A landscape with many valleys, sampled at points; each row gives a point and its height.
A ball rolls from a point to the lowest of its 2 nearest points, and stops where none of them is lower. Distance is the straight distance between rows; heights are no part of it.
kopal: [ 13 -18  11 -24   0 -12  21  45   0   2 -17  -6 -26  -2  -7   2   2   7
   3  -6 -14  14   4 -11  -1   9 -12   4  11   9 -47]  height 50.2
Gide: [  9 -16  11  16  -3  -5   0 -21   1  -4   7  20  -2  23  -2 -16  26   0
  -4   4  12  10  -5 -15   1  -7  18  -6 -27 -11  16]  height 78.3
monu: [-26   2   4  -3 -16  -6 -16 -12 -15   0   3   9   9  -8 -21  11  -6  -5
   9  14 -18  16  19  15  -9  18   8  11   9   3 -12]  height 15.7
niluz: [  1 -16  24 -12  -8 -12  -1  20 -16  -3   0  -2  -2 -23 -14  11 -21  16
  -5   9 -20  10  14  -5  12   6  21   1  21  -8 -19]  height 57.4
fufa: [-11   0  -9  -4  -2 -11  29  35  14 -13   6   3  -3  19  -1 -15  28  10
   3 -14   6   3 -11  -7 -10  -9 -10   3  11   1 -13]  height 45.8
goz: [-21 -12  23 -15  -8 -20  -8 -11   3   2  16  12   5 -14   0  27  -9  14
   7   7 -19  -7  18  14 -14  25   9   9  20  -8 -25]  height 18.5
tun: [  9  22 -26   5   9   4  -4 -36   3  10  -5  22  16  16   8   0  -3 -25
  17  19  -7   6   1  16 -17  17  10   1 -26  -2   8]  height 42.9
robav: [ 15   4   0   8  14   3   2  17  11  -2  11 -21  12   1 -17   4 -26   3
 -16   0 -13  13   8  -2  -5  -6   8   5  20   3 -23]  height 28.9
ruk: [ 28   1   1   6  11  22  -3   8  12  10  -4  -3  10  -1   5   1 -19   7
 -19 -10   8 -17  -5 -12  -4   1  -1 -11 -16 -13  23]  height 62.5
seta: [ 22 -15  -3 -16 -12   3  12  24   3 -12  -7  10  -7 -10 -31   5   1  -9
  -8  -4 -28  12  12 -16  -4  -2   7  -8  -1  -8 -28]  height 41.9
Kobi: [-15  10  -7  -5  -3  17  -4   4  -1  -7   8  -8   1  15 -16  14 -16   3
   9   2   1  -3  11   1  -3   7  -8   9   8   3 -10]  height 22.4
mabom: [ -7   3 -20  -7   3   4  -9   4  -2  -2  14   9  12 -17   2  -5  17  27
 -13 -13   6 -13 -11  -1  -8   8   9   3   5  11   8]  height 31.9
Bura: [-17  -3   4  -6 -13 -20  10 -18   3  -6   4  19 -26  17  11  14  36  11
  15  -8   8  -8   7 -10  -3   5 -15  17   4  13 -10]  height 52.1
Beme: [-16  17 -18  -4 -11  -6  17  25  12 -11   3   8  11  11  -5 -14  23  -6
   7 -13  14 -14  -5  -1  -7  -4 -16   2   2  -2  -1]  height 43.8
Fakel: [-37  21  -5  -6  -5   2 -14  -3 -26  -6  -2  -5  -7  -4   3   3  -7   3
  16  30   0   1  11   0  -4   3  -6  25   6  23   6]  height 25.7
saz: [ 20 -19  13  14   9 -19  14   3  29  -4  14   7  -2  12 -14  -3  21  15
  20   1   4  16   1 -24  10 -25  -2   1 -13 -21 -14]  height 33.5
Dos: [-12  -8   4  -8  -7  -4 -10 -17  -4   2  18  10   6  -2 -17  22   3  13
   5   2 -10  10  17   9  -7  18   7  16   5   6 -11]  height 17.1
lemob: [ 14 -30  29 -19 -10 -15  13  -4   8  -1  -2  11 -29 -19  -4  17   2   8
  11  -3 -25   4  15 -11  13  10  -9  -4  -4 -13 -21]  height 54.9
Piba: [  8   9 -18   8   9   5 -16 -27  -5  15 -10   0   4   5  28 -19   8  -6
  20   1   2  -8  -9  11  10   5  -5 -19 -16   0  35]  height 84.1
tup: [ -8  16   2  -2  -8   6  17  33 -16 -13 -11 -10   6   4  -5  -3  -8 -13
 -12  19   9   6  -4  -2 -16 -17   9   2   1   3  -6]  height 47.9
Nivi: [  5  16  -2  -7  -3   2  -1  26  -5  -6   1  -6  29 -10 -22  -2  -7   2
 -18  20 -14  10   0 -10  -8  -6  22  -3   1 -10 -18]  height 33.0
sito: [  5 -10  10   2  -3   7   1 -24  15 -13  -7   5  -9   2 -14   0  -4 -29
   3  13 -13  -6  13  -8  -8  -2 -16  -5 -29  -9   5]  height 37.7
betaz: [-11   4   5 -24  -6  13 -11   2  -2  -3   4  -9  -5  -6  -9  11 -22  -5
   7  -8 -11 -11  13  -3  -1  17 -13  11  15  13  -6]  height 19.9
konen: [-25  15 -19 -10  -5  -4  10   4  -6  -7   3   3   7   4   4 -17  11 -18
  11   3   3 -11  -3  16  -7   0  -7   3   3   6   2]  height 41.5
dumo: [ -2   4 -21   1   0  12 -19 -12 -20  19 -10  -4  -7 -18  18 -19  15  -6
  16  -2  -1  -7 -10   1  17   8   2 -22   1  10  35]  height 82.9
nedoz: [ 13 -16  18   4  -6  -8   4  -3  -9  -1  -4   7   5 -20 -10  21 -10  14
  -5  15 -21   5  13   1   7   4  31   5   6 -14 -13]  height 56.5
naze: [ -5   2  -3   6 -13  14   0   2  -4   2   2  20 -11  13   9   0  17   5
   6 -23  28 -22  -2 -17   6   3 -12   6 -15  -3  24]  height 27.6
zonuz: [ 11  22 -19  -3   9  20 -25 -17   2  -8  -6   3   9  -6 -11  -8  -1 -22
  -7   9 -22  16   0 -13  -2 -22  -2 -12 -21   8   9]  height 66.3
mimam: [  8   5   5  15  -2  16  -2   2  13   1   6  16   0  25  -1  -1  11   6
  10 -19  29  -9  -2 -25   1 -14  -7   4 -23 -14  24]  height 32.5
Kamu: [-23  15  -2 -12  -6   4  -6  19 -12  -2  -8 -15  -6  -1  -2 -23  -1 -21
   3   0  16  -3  -4   5  12  -6 -26   2   5  23   3]  height 32.7
gego: [ -7  -4   4   7   1 -12 -12 -43 -12  -1   3   1  -1  -1  -1   1 -10 -17
  19  16 -18  15  11  26  16   7  12  -2   2  -1   5]  height 11.0
nuda: [ -5  24   3 -11   3  -5  -8 -15  -3   7   0  10  27 -12   3  -2  -4 -15
  -7  21 -13  -7  -9  20 -11  18  14  -1   7 -10  -1]  height 44.8
ran: [  8 -16   1   3  -3  -7   8  -4 -10   8 -14   3   1 -13  23  -4   4   6
 -14  -1  -2  -2 -17  12   8   4  26 -21  10  -9  19]  height 69.3
depi: [  5   0  -3  21   6   7  -7 -19  16  -5  13  -7   3  18  -4   7   2  11
   9  -5  23   1   3 -19  -5 -24  -3  11 -21  -1  19]  height 36.7
zel: [  2  10  -1 -15 -15   1  -4   0 -22  12  -4  29  13  27  -3 -11  14  -1
   2  18  16  14 -12   1   5  12  28  -6  -8 -10   6]  height 36.4
devi: [ 10 -16   9  21  10 -19   9 -16  29  -8  13   2   6  25  -8  -9  18   8
  18  -9  14  11  -5  -1   5 -20  -1  -7 -14 -12   2]  height 29.9
vegav: [ 10 -12  10 -21   2  -5  17  14  11   7   5  15   2  -3  -1  13  15  26
   7  -7  -5  -9   0  -6  12  11  -2   9   8 -14 -19]  height 27.5
Rubiz: [-13  -3 -16 -10 -12  -1  -6 -23 -13   8   1   7 -23   7  12   1   8 -18
  36  -9   7 -16   7   8   4  11 -10   9   9  21   9]  height 26.9
goris: [ 11   7  24  -8   0  17 -12  22 -18   3  -4  -4 -19 -23  -7  12 -28  -7
 -31   7 -10  -3   6  -9 -14  10   4   3   1  12  -3]  height 42.1
pef: [  0  -4   4   6  -7   6  19  39   0 -10  -6  -5  -8  10  -8   7  -7 -13
 -11   5   6  11  -2  -8 -11 -13  -9   9  -6   1 -25]  height 52.3
deg: [-27   1  -1 -20 -19   5 -22  -8 -25  -9   0  10 -13 -21 -15   1   5  -2
   2   9 -10  -4  14 -14   1   3  -9  12  -4  21   6]  height 58.4
Zifu: [  4  19 -13 -10   2  24 -20  -1   2   6  -6  -1   2  -6  -3 -13  -7 -24
  -8   5  -2  -4  -8 -12   5  -1  -8 -13 -19   9  12]  height 65.1
Mus: [-23  -4   9 -20  -8 -11  -7   0   6 -12   2 -12   0  -8 -14   5  11  23
  -5  -4  -7   4   8 -10   1   3 -28   4  11  20 -25]  height 17.0
Fuliz: [-15  15  -7  -4 -12  12 -18  -7 -21 -11  -6  -2  -7 -10 -28   2  -8 -24
   5  13 -27  19  20   2   1  -7  -7 -10  -1   9  -4]  height 68.6
fir: [  8 -12  24   0   2  14  -2   5 -14  -4  -3 -15 -29 -10  -8  17 -25  -8
 -28   0  -4   4   6 -11  -1   0  -6   7  -2  11   0]  height 47.1
lib: [  7  26  -5   8  19   8 -28 -21  -1   9  -4  -3  24   3   4  -7   0   4
   0  18   0  10 -16   5  11 -12   7 -10  -7  -6  16]  height 87.7
peg: [  7  -9  -8  15   6   2  15  11  10  -9   1 -20 -19   0   3   5 -13 -22
 -25 -13  -8   6 -11  12 -21  -2  -6   6  11  14 -16]  height 33.8
lenel: [ 37 -16   8  17  17  -3  19   4  28  -7 -12  -8  15  17   4  -8   1   3
  19   3  -3  -2   2 -19 -17 -23  13  -3 -27 -17   1]  height 44.7
Toris: [  7  -7  18  -8  -3  -9   8 -10  -2  15   0   5  13   8   7  11 -25  -5
   9  13   4  -7   5  24   9  16  19   2   2 -28   2]  height 24.9
Siso: [  0  14 -14  -4   5  12 -23  -5 -12 -13  -3  -9  -6 -16 -22  -7  -6 -25
  -6   6 -23  22   4  -1   4 -21  -7 -13  -8  21   1]  height 67.4
Mone: [  8   0 -15  20  10   1   4 -19  22  -8  16   2  24  10  -9   4   4   1
   3   6   9   3  -2  -2 -12 -14   8   4 -19  -5   5]  height 39.9
vobob: [ -3  -2 -11  -5  -4   1  -1  -3  -5   6  18  12  18  11 -12  12  -7  15
  11   5  -2   3   3  16 -12  20  26  19  13  -5 -10]  height 19.0
nagop: [ -5  -7  -6  13  -6   3  -6 -19  -5  -7   2  -2 -13   8   6 -10  11  -6
  11   1   8   5  -3  -5  17 -17  -2   4  -4   8  15]  height 36.1
bim: [ -2   8 -19  14   3   3 -30 -31 -15  19  -1  -2 -15   5   1 -10   5  -6
  36  12  12   0   7   4  30  -3 -13   5  -5  16   6]  height 21.5
Pugi: [-21   4  -2 -14  -7  -6  -4 -20  -7   4   2  -5  -5  12   7  10  -9  -3
  25  -7   6 -16  13  19   3  13 -12  20  21  12  -3]  height 29.3
kenol: [-25   2  -9   6  -7  -8   9  -4  -4 -12  11  29  -2  20  -1   6  32   9
  11   0  18   2  -5 -10 -10  -2  -3  22  -3  10 -10]  height 50.3
Gebi: [ 20   7   0   6  -3   7   5   5  -2  -5  -8  -3  12   3   3   6  -6 -12
 -19  18  -7  10 -15 -12 -10 -23  24  -9  -9  -6   2]  height 39.7
gimeg: [ 11   0  -5  -4  10  10   4  30   6  -2   8 -16   0   3 -17   9 -17  26
  -4 -11 -15   3   9  -8  -4   2   4  11  23   5 -25]  height 26.5
sus: [-29  -8   6  10 -27  -8 -10 -19  -9  -4   0  26   0   3 -18   9  17 -20
   8  15  -4   8  15   3   2  12  -9   3 -19   1 -16]  height 43.1
vasek: [ 11 -20  26  -1  -3  -3   5  -2   1  -6   1  -5 -27 -23  -4  26 -13   4
 -15   0 -17   5  14 -14  -1   2  -9   2  -3   0 -19]  height 51.9
felam: [-21   5  -2   6  -7 -22   1 -20   8   3  -3  -5   9  -6   3 -10   1 -18
   9   2  11 -22   7  24   8   6 -24   6   1   4  -9]  height 19.5
vurar: [ -6  -7  -5  -1 -10   1  -7 -30   5  -3   3  20   2  -7 -17   8   3 -22
   7  12  -7  -7  15   2 -11  10  -4   2 -24  -6  -2]  height 41.4
famuk: [ 27 -28  14   6  -2 -11  12   1  -1   5  -9   1  -5  -9  16  -2   5  12
  -5  -1   1  -5  -8  -8  20  -2  18 -15  -5 -15  10]  height 72.6
vunun: [ 25  10   7  17  20   5  14  30  17  16 -13  -5   6   4   6  -2 -21 -10
 -26 -23  13 -13  -1  10 -14  -1 -14  -4  -8 -11  -5]  height 56.6
det: [ -4  10 -12 -10   4  10   4  22   8  -8   8 -19  -4  15 -11  10 -18  18
   0 -21   2  -6   9  -3  -7   9 -10  20  28  14 -11]  height 24.6
Ral: [ -9  -5 -12  11   4  -5  18  -7  10 -15   0 -18 -14   5  11   3   1 -17
  -5 -11   0  -1  -7  10  -9  -6 -18   2   8  15  -4]  height 25.5
Kosa: [ 15  14  10  -3   8   2  -2 -14  11   9  -7  10  21 -16   8   2 -18 -13
 -17  20 -15 -21  -5   8 -10  18  15 -10  -2 -20   8]  height 46.1
Pusud: [  2  10 -26  14  11   7  -9 -22  -9  17  17  11  11  16  16   1   3  13
  11  -4   7   8  -3  16  -6  21  19  10  -1   5  23]  height 53.0
kore: [ 10  -2  -5  14   9   4 -11  14   1  -1   3 -20  -3  -3  -2 -13   6  -9
 -15 -11  17  29 -18 -12 -10 -35   1 -15  -7  15  11]  height 27.7
gen: [ 12 -24   7  22   3 -14  34 -10   9  -3   1  -1 -12   6  25  15   7  27
   4 -13   7 -14  -1   4   2  -2   4   8   4 -16   6]  height 29.0
Guk: [ -1 -14   5 -17  -2 -13  20   5   3   2   6  11 -10  -6  18  20  21  46
   8 -13   0  -9  -7  -6   1  12  -3   8  17  -2 -12]  height 24.8
Kopu: [ -7  -4 -14  17  -6   9   3  -6 -17 -11   0  -7 -14   0  13  -5  14   1
  -7  -3  13  11 -14 -12   4 -26   7  -4   4  13  24]  height 41.3
Basa: [ -1  -6  -6  23   3 -12   7 -15  17  -2   7   2  13  22   6 -17  19  -2
  17 -16  24   2  -8   3   6 -16  -6 -10  -6 -10  14]  height 26.3
kanip: [ 21  13   9   4   7  -2   0  -1  12   2  -3   5  23 -14  -2  13 -26 -10
 -16  17 -23 -16   7  -5 -10  14  25   0   7 -21 -14]  height 47.7
sos: [  2  22 -19 -17   6  -2 -12 -24  -5  21  -6  27  17  -1  19 -10   8 -28
  15  16   1  -8  -7  22  -6  23   5  -8 -15  -1  12]  height 40.5
Ziga: [ 30  13  14  19  25  13  -5  19  16  17 -13 -14   5   4   8   0 -34  -1
 -21  -9  16  -9  -1  -8  -7  -4 -11  -7 -16 -12   7]  height 60.0
Latop: [  7 -10   1  15  11 -17  28  24  12  -6  -6 -11  -7  -8  13  10  -5  -1
 -20 -11  -7  -2  -6   6 -13  -2   0   4  18   2 -26]  height 32.9
Lorev: [  7 -18   4  -3 -17  -6  -7 -23 -12  -1   3  29 -12   4   5 -16  25  -6
  -2   3   6   2  -9  -9  16   0  18 -10 -23  -7  23]  height 80.3
dekip: [-13 -16   9  -5 -19  -1  -7 -20  -3 -13   5  11 -24  -5 -13  13  16  -1
   1   0  -6  -1  12 -19  11  -2 -14   4 -14   5  -7]  height 55.1
pipu: [ 37 -21   2  29  24  -4   9   0  20 -13  -9 -15   6  -2   9  -4 -14   7
  -9   0  -9   4   0 -15 -19 -25  23   1 -20  -3   6]  height 50.8
lof: [ -1   6 -22  11   6  16   4 -12 -11  -2   8   3  -2  -3  13  10   3  11
  -1   0  -3  -2  -5   5  -8   3  28  13   9   4  25]  height 49.0
poge: [ -4  -8   7  -8  -1  -2   1  10   7  -7   1 -17 -17   7 -15   8  -5   4
  -8 -14   4  11   5  -9   4  -2 -28  -3  11  16 -25]  height 14.1
tugi: [ 13 -18   5  15   1  -8  30   9  14  10  -4  -6 -14 -12  29  17  -3  19
  -5 -30   6 -21   2   2 -12   7  -7   0  13 -13   5]  height 35.6
nub: [ 11  17  -8   1  10  24 -14  11   9  13  -8  -7  11  -4   9 -10  -8  -4
 -15 -14  16 -12 -12  -8   2  -6 -15 -21 -16  -1  21]  height 63.9
poze: [-18   7  -4 -12 -12   4   7  16  -4 -10  -2  -3  -4  -7  -1  -7   2 -31
 -12   2   1  -9  -5   2  -5   1 -15  -3  -3  12 -11]  height 37.3
tode: [-23  -2   9 -12  -6 -13   4   8 -12 -13   6 -11  -4  -7  -6   1   5  20
  -9  12   0   6   1   0   0  -4  -4  17  16  11 -13]  height 19.4
Bila: [ -4 -10  13 -28  -4   5   1   5   4  -1   0  -9 -22   3  -7  16  -6  12
   0 -22   2 -10   8  -8   8  14 -24   3  14  10 -11]  height 17.2
Pifo: [ 15  -6   6  22  13  -1   8  16  22  -4  10 -15  11  -1 -18  11 -15   7
  -9   0  -1  16   0 -16  -8 -23  -5   7  -3  -4 -28]  height 32.6
Dokog: [-25  10  16  -2  -7  -1 -29  -6 -21 -11   3  -5  -9 -20 -19  16 -22  16
 -13  17 -25  16  26  -5   1   2  -1  12  21  17  -3]  height 70.3
kup: [ 12   8 -14   5   2  10   2  -8   6  -6   3  14  16  12   0  -1   9  -5
  -8   8  10   1 -10  -8 -11 -12  12  -6 -16  -9  10]  height 42.5
belub: [  8  -7   9   6   3 -11  15  13  20  -5  20  17  -5  17 -16  -2  35  23
  12  -5  11  11  -6 -23   9 -14  -4   7   5 -13 -19]  height 31.3
Zavug: [ 20  17 -12  -2  10  10  -4  18   9   1   4 -10  22  -1 -15   3 -17   1
 -12   7 -16   8  -5   0  -7  -5  26  -3  11  -3 -11]  height 31.2
pemo: [  9 -11   2  20   7  -5  20  -4  15 -10  -4 -16  -3   5   7   2  -5 -14
 -14   0  12  -1  -9   2  -4 -20   0  -3  -6  -5   3]  height 15.0
ganub: [ 22 -25  15  11  -1 -14  13  -6   6   0  -6  15  -1  16  12 -14  19  11
   2   6   5   1  -9  -7  14   0  26 -11 -20 -25  12]  height 75.7
Luzub: [ -1  25 -14   9  16   5 -11 -11  -4   7 -15 -10  17  13  19 -13   0 -11
   4  15   1  10 -21  11   9 -22  -2 -19   0  -2  16]  height 87.1
nuri: [ -9   6 -15  -6  -7   3 -22 -24 -19  10  -2   5 -20  -2  -1  -4  -3 -21
  32   9   0 -11  12   3  14   5 -14  12  -3  18   2]  height 24.0
kol: [ -5  14 -23  16  10  16 -13  -2 -16  -7   4  -5  -2  -3  14   1   5  12
  -8   4   0  10 -10  -5  -3 -20  16   5   8  16  24]  height 45.7
Subil: [ -5 -12   6 -22 -21  -7  10  13 -20  -3   2  21  -1  14  -5 -11  20   4
  11  10   6   8  -1   1  12   9  28  -1   0 -13  -1]  height 34.0
nuv: [ 17  -5  -9   3   1  12   0  27   2   5   1   2   5   7  -1 -16  13  15
   1 -20  11   1 -13 -20  10 -12   9 -21   0 -12  12]  height 25.3
Daf: [ -5 -14   2 -18 -10  13   1  -4  -2   0   3   1 -22   9  -1   4   2   7
  10 -20   8 -11   5  -2  18   8  -5  -2   7   3  13]  height 20.2
nelob: [ -9 -11  10  -5 -11 -10  -3 -23 -16  -5   4   0  -4  -8 -12   8  -7 -11
   2  15 -23  13   9  18   6   5  20  -1  13  -1   1]  height 13.7
fevi: [  9   0  -6  13   1  10  -3  24  12   3   4  -6   9   3   1 -19  17  -2
  -2 -29  24  17 -23 -22 -13 -22  -6 -14  -3   1  10]  height 16.2
nepo: [ 21 -15  -1  13  10   2  17  16  17   9 -10  -8 -11 -11  26   9 -16   4
 -11 -40   6 -26   1   3 -19  13 -18  -7  -4 -14  13]  height 43.7
nalo: [  3  25  -9   9  30  -5 -30 -24   6  17 -23  -3  27  19  31 -23   6   1
  18  10   0  10 -24   9  12 -22 -11 -24 -14  -9  25]  height 86.3
Ziko: [ -1   5  -6   6   6   9  -5   2  -6  12   0 -12   4 -13  23  -7  -8  13
  -9 -10   1  -4 -15   7   4  12  13 -15  23  -5  30]  height 66.8
femem: [ -7  -1  -4  -6 -11  12 -20  -6  -6  -8   2   0 -11 -18 -15  -2   7  -7
  -8  -1   1  -1   9 -21   8  -8 -17   5 -12  22   0]  height 56.8
piv: [-19  -6   1 -14  -6 -10  12  -8  -9  10   4  -2  -2  17  11   7   1   7
  23 -13  18  -5   5  30   3  16   2  11  22  -4   9]  height 29.2
Farum: [  1 -10  -3  16  -1 -11  34   5   6  -5   1  -1   4   2  11  13   7  13
  -2  -1   9  -4  -2   7  -3 -12   3   9   1 -14  -4]  height 24.3
fos: [ -1  -8  24 -18  -2  -2  -9  23  -8   3   1 -18 -11 -14 -16  -3 -20  13
 -16  -3  -9   7   1   3  14  11   1  -1  21  10 -12]  height 58.5
Tikog: [ -1  -7 -11  16   7  -8   3 -22   9   5   5   5  13  11   8  -6  12   9
   4 -10  18 -11  -3  20   8   2  -3  -3 -11  -9  20]  height 22.7
Pufa: [-13 -10  -9  18  -6  -4  12 -16   4  -9  -5 -12 -18   4  16  -2   3  -8
   1 -16  13 -11  -2  -5   4  -7 -26   1  -3  14   9]  height 30.8
gov: [  0  26 -14  14  14  10 -22  -2  -4  14  -7 -16   9 -23  24 -17  -8  -4
 -15  -6  -1  -9 -23   5   4   8  -6 -22  13   0  25]  height 65.6
Tagip: [-26  -6  -1 -10  -9 -14  21  20  -2 -17   8  12 -10  14   0  -1  37  24
   6   5   4   1  -3  -8  -7  -2   1  16   7   5 -14]  height 48.0
bofan: [ -5  14  -5 -20 -10   3  -9 -18 -23  14  -3  28   7  14   5 -11   9 -20
  12  12   8   9  -1  17   5  25  14  -5 -16  -7   8]  height 38.5
vig: [  0 -23  20 -33 -11 -18  11  -9  14  -4   1   6 -19 -11  -9   9  12 -10
  11  -8 -25   1   6   2   2  14 -14  -6   9  -5 -24]  height 56.4
dap: [ -8  11  -6   2   2   2 -11 -23   4  -2   3   7  18  -7  -6   4  -6 -11
  -1  12  -6  -3   6  14  -5   6   0   2 -12  -3  -2]  height 43.2
nek: [  4  -8  -7  21  13  -8 -10 -33   6   7   3   4   6  24   1  -7  -1   6
  22   1  15   3  11  15   6   3  -1   6 -21   5  17]  height 19.2
vogi: [ -7  11  -9  13   9   0 -32 -16  -8  17  -1  -7   5  -5  -4 -18  -1   5
  19   6  22  -5  -1  10  32  -4 -17  -2   0   9   4]  height 23.1
Lafes: [ -2  -4   3  14  14  -7 -14 -44   2   6  -5  -3   2   8   5 -10  -3 -11
  18  17  -3   2   4  20  15   3   0  -5 -17   3  15]  height 15.1
durab: [-38  10  14 -10  -5 -10  -4  19 -25 -12  -3 -12  -5  -5   3  -7 -16  17
  -5  17   5   1   6   2   2   2  -3  21  13  17   6]  height 22.2
tav: [  0  12  10  -4   5  10 -12  31 -21  -6  -1  -9  -3 -16 -14   3 -21  -4
 -35  16 -16  15   2  -5 -12  -1  13   2  10  14  -8]  height 37.9
pud: [  1  -5  -4 -12  -7  -3   9  12 -12  14   0  20   9   3  14  -1  19  19
   3 -10  14 -13 -10  13   0  14  22  -1   7 -19  17]  height 25.1
Penam: [ 13  19 -24  21  28  -2 -30 -29   2  26 -22  -3  11   5  30 -21  11  -3
  32   3  -2  -7  -9  11   9  -2 -14 -18 -29  -6  27]  height 85.2
mupe: [ 10   9  -4   7   1   3   0   7   6  -4 -10 -11  16   0   4 -13   1 -18
 -17  12   8  22 -24 -14 -12 -34   5 -20 -16   2   5]  height 35.5
nin: [-15  20   6   8   0  11 -21 -11 -20  -7   5  -9  -5 -16 -21  14 -21  -7
  -6  20 -23  25  21  -4   5  -4  -1   2   9   7   0]  height 69.6
Fadi: [  3   8   4  12   1  14  -7  -1  12  -5   6  -3  16   2 -24  14 -14  -3
  -9  11  -1   7   9 -14  -9 -16  -4   1 -13  -4 -13]  height 36.0
molu: [-15   5  -6 -21  -6   6   4  22  -9   1   4  10   7  -7   9  -2  11  25
  -1 -12  10 -16  -9   3  -2  13   8   5   8  -1  16]  height 28.5
legez: [-19 -12  28 -28  -7  -6 -14 -11  -8  12  13  18  10 -20   1  14 -17  -5
   6   6 -16  -3  14  15  -6  19  19   5  15 -10 -11]  height 19.8
Tugen: [ -3  -4   2 -11 -11   2  15  16  -6  -2   0   6   0  17  -2 -14  17  -1
   3  -5  15  -2 -12  -5  16  -8   9 -10   3  -9   4]  height 30.7
Kudog: [  6  22  -5   5  10  24 -19  19 -13  15 -13 -15   7 -12  15 -16  -7   4
 -22 -10   3   4 -21  -5   6  -1 -13 -22   6   4  22]  height 64.9
Pigot: [ 20 -10  12   6   7  11   3  -2  24  -5  -8 -14  -3  11  -5  -7 -15 -24
  -8   3  -4   2   6 -12  -7 -11 -11 -13 -32  -8  -4]  height 29.6
Sula: [ -5 -19  13  -6  -9 -10  17 -13   9 -14   5  10 -23   2   6  17  19   9
   1  -3  -1  -4   5 -12   6   5 -14   9  -3   6 -12]  height 53.6
Lilu: [  2  -7  10  -4  -7  -4  11  18  15  -2  11   6   8   7 -18  11  10  15
   3  -1  -1   5   2 -11  12  -1  -6   5  -3 -12 -28]  height 29.5
Goza: [-22  20 -15  -5  -4   6  21  35 -12  -7  -9  -5   3   9  10  -8   1 -12
  -4   3   9  -5 -10  13 -16  -4   4   6  10   0  10]  height 44.5
gilu: [-17 -20  20 -32 -19 -19   1 -20   4 -10   8  16 -21  -4  -4  24  12   9
  14  -8 -25   9  15   2  -8  11  -5  -5  10   2 -31]  height 57.3
nule: [ -1  -9   4   0  -8   5  -3 -20   1   7   1  13 -13  24   3  -4   8   3
  19 -17  21 -15   6  -4  17   9 -19   6 -13  -5  17]  height 23.5
Vubez: [-13  17  -7  17   8  -9  13  14   7  -1  -4 -18  11  -5  15  -9  -9  -4
 -16  -7  11 -11  -8  25 -14  -6 -13   5  30   4   3]  height 21.8
bolol: [ 12 -11  13   0  -2  -1  24  38   1  -5  -8  -4 -10  -4 -13  15 -10   5
  -3   4  -8  18  12 -17  -2  -1  -8  15  -1   0 -46]  height 53.8
los: [-11  24  10 -11   2   6 -11  25 -12  -5   2  -3  17 -15 -13  -8 -19   1
 -12  25 -23   6   2  -2  -6  14  18   1  17  -2  -5]  height 34.9
keb: [ 15  -5  -5  -7  -2   6   5   5  -3  12  16  18  12   8   0  16   6  20
   7  -4  13  -8   0   9  -4  18  25   9   1 -16   4]  height 21.9
vunul: [ 36 -15  10  13  13  -6  10   5  27   2 -12 -15  16  15  -3 -14 -11 -12
   4   3  -8   5   1  -7  -1 -13   6 -17 -27 -19  -9]  height 38.3
veb: [ -7   3   2   1   4 -23  23  31   3  -7  -8 -21   1   0  11  -7 -12  -2
 -14   2  -1  -4  -3  18 -16   5   2  11  30   6 -16]  height 26.1
fodo: [-17  11 -11  -3  -2 -13 -12 -12  -8  11  -4 -13   8  -3   3 -26   2  -9
  18   6  15 -11   3  26  23   6 -20   0   9  11  -4]  height 21.2
lafop: [ 25 -18  22  -2   4  -3   3   1  10   1  -1  -6  -7 -24  -8  16 -23   3
 -12   1 -18  -7  11  -6   5  11  12   4  -1 -14 -15]  height 54.8
ras: [  6  -4   4  -1   1 -11  21  -2   1  12  -5  -5   4  13  12   5  -8   9
  11 -14  12 -15   1  25   8  11   9  -1  16 -26   6]  height 27.3
migof: [-17  24 -16  13  14  -6  -6  16  -3   7  -7 -24   5 -14  14 -23  -7 -14
  -7 -12   8 -10  -5  17  -7  -1 -32  -2  15  24   3]  height 25.8
Rav: [  0  -3  -8 -13 -12  10 -22 -17 -18   8  -2  16 -10 -10   0 -16  21  -3
   4   0   3  -5  -5  -9  17   4   7 -11 -10  13  25]  height 81.8
bos: [  8 -17   0 -25  -9   0  17  32  10 -12  -1   0 -20  -2 -16   0   3 -11
   0 -12 -25   9   2  -6  -9   5  -9  -2   8   8 -34]  height 45.9
Mol: [-18  -6   8 -17 -10 -12   7   1  -2  -5   1  -5 -11  -6  11   6  14  40
  -5  -8   3 -13  -4   4  -1   4  -9   8  22  12  -1]  height 22.1
mis: [ 25   0  -3   2  13  13  13  28  14   7  -2   1  -1 -13   5  12 -17  -4
 -21 -23   6 -19  -7   1 -18  12 -11  -2  -2  -3  -7]  height 51.8
tuv: [  3  -2  -3  -2 -10   4  -2   4   7  -7   1   3   4  -1 -28   2  -3 -16
 -11  10 -18  15  10 -12  -2 -14  -3 -10 -11  -7 -19]  height 38.6
Kolor: [  4  -6  22 -19   1  -2  -3 -12  -8  17  11   5   3 -14   9   7 -14   2
   5   7  -5  -7   4  20   6  19  31   0  16 -15   7]  height 22.3
Selem: [-12  33 -13   9  13   6  -7  19 -11   1 -14 -23   0  -5  13 -24  -2 -25
  -3   3   8  10 -12  12   2 -13 -19  -9   4  20   8]  height 29.4
noron: [  5   0  -9   7   9   3 -10   3  10   3   9 -10   8 -15  -3  -8   2  18
 -26 -13   4  -7  -8  -7   0   0  -5  -2   9  10   4]  height 35.1

Call two points neighbours if one is among the 2 nearest of the other. Go from one point of each pair to the other, from neighbour to neighbour, staying as low as possible. Name the highest point that can't be avoided.
fevi, pemo => kup
bim, gego => Pugi
Ral, felam => konen
bim, poge => saz
Ral, Vubez => peg
bim, felam => vogi
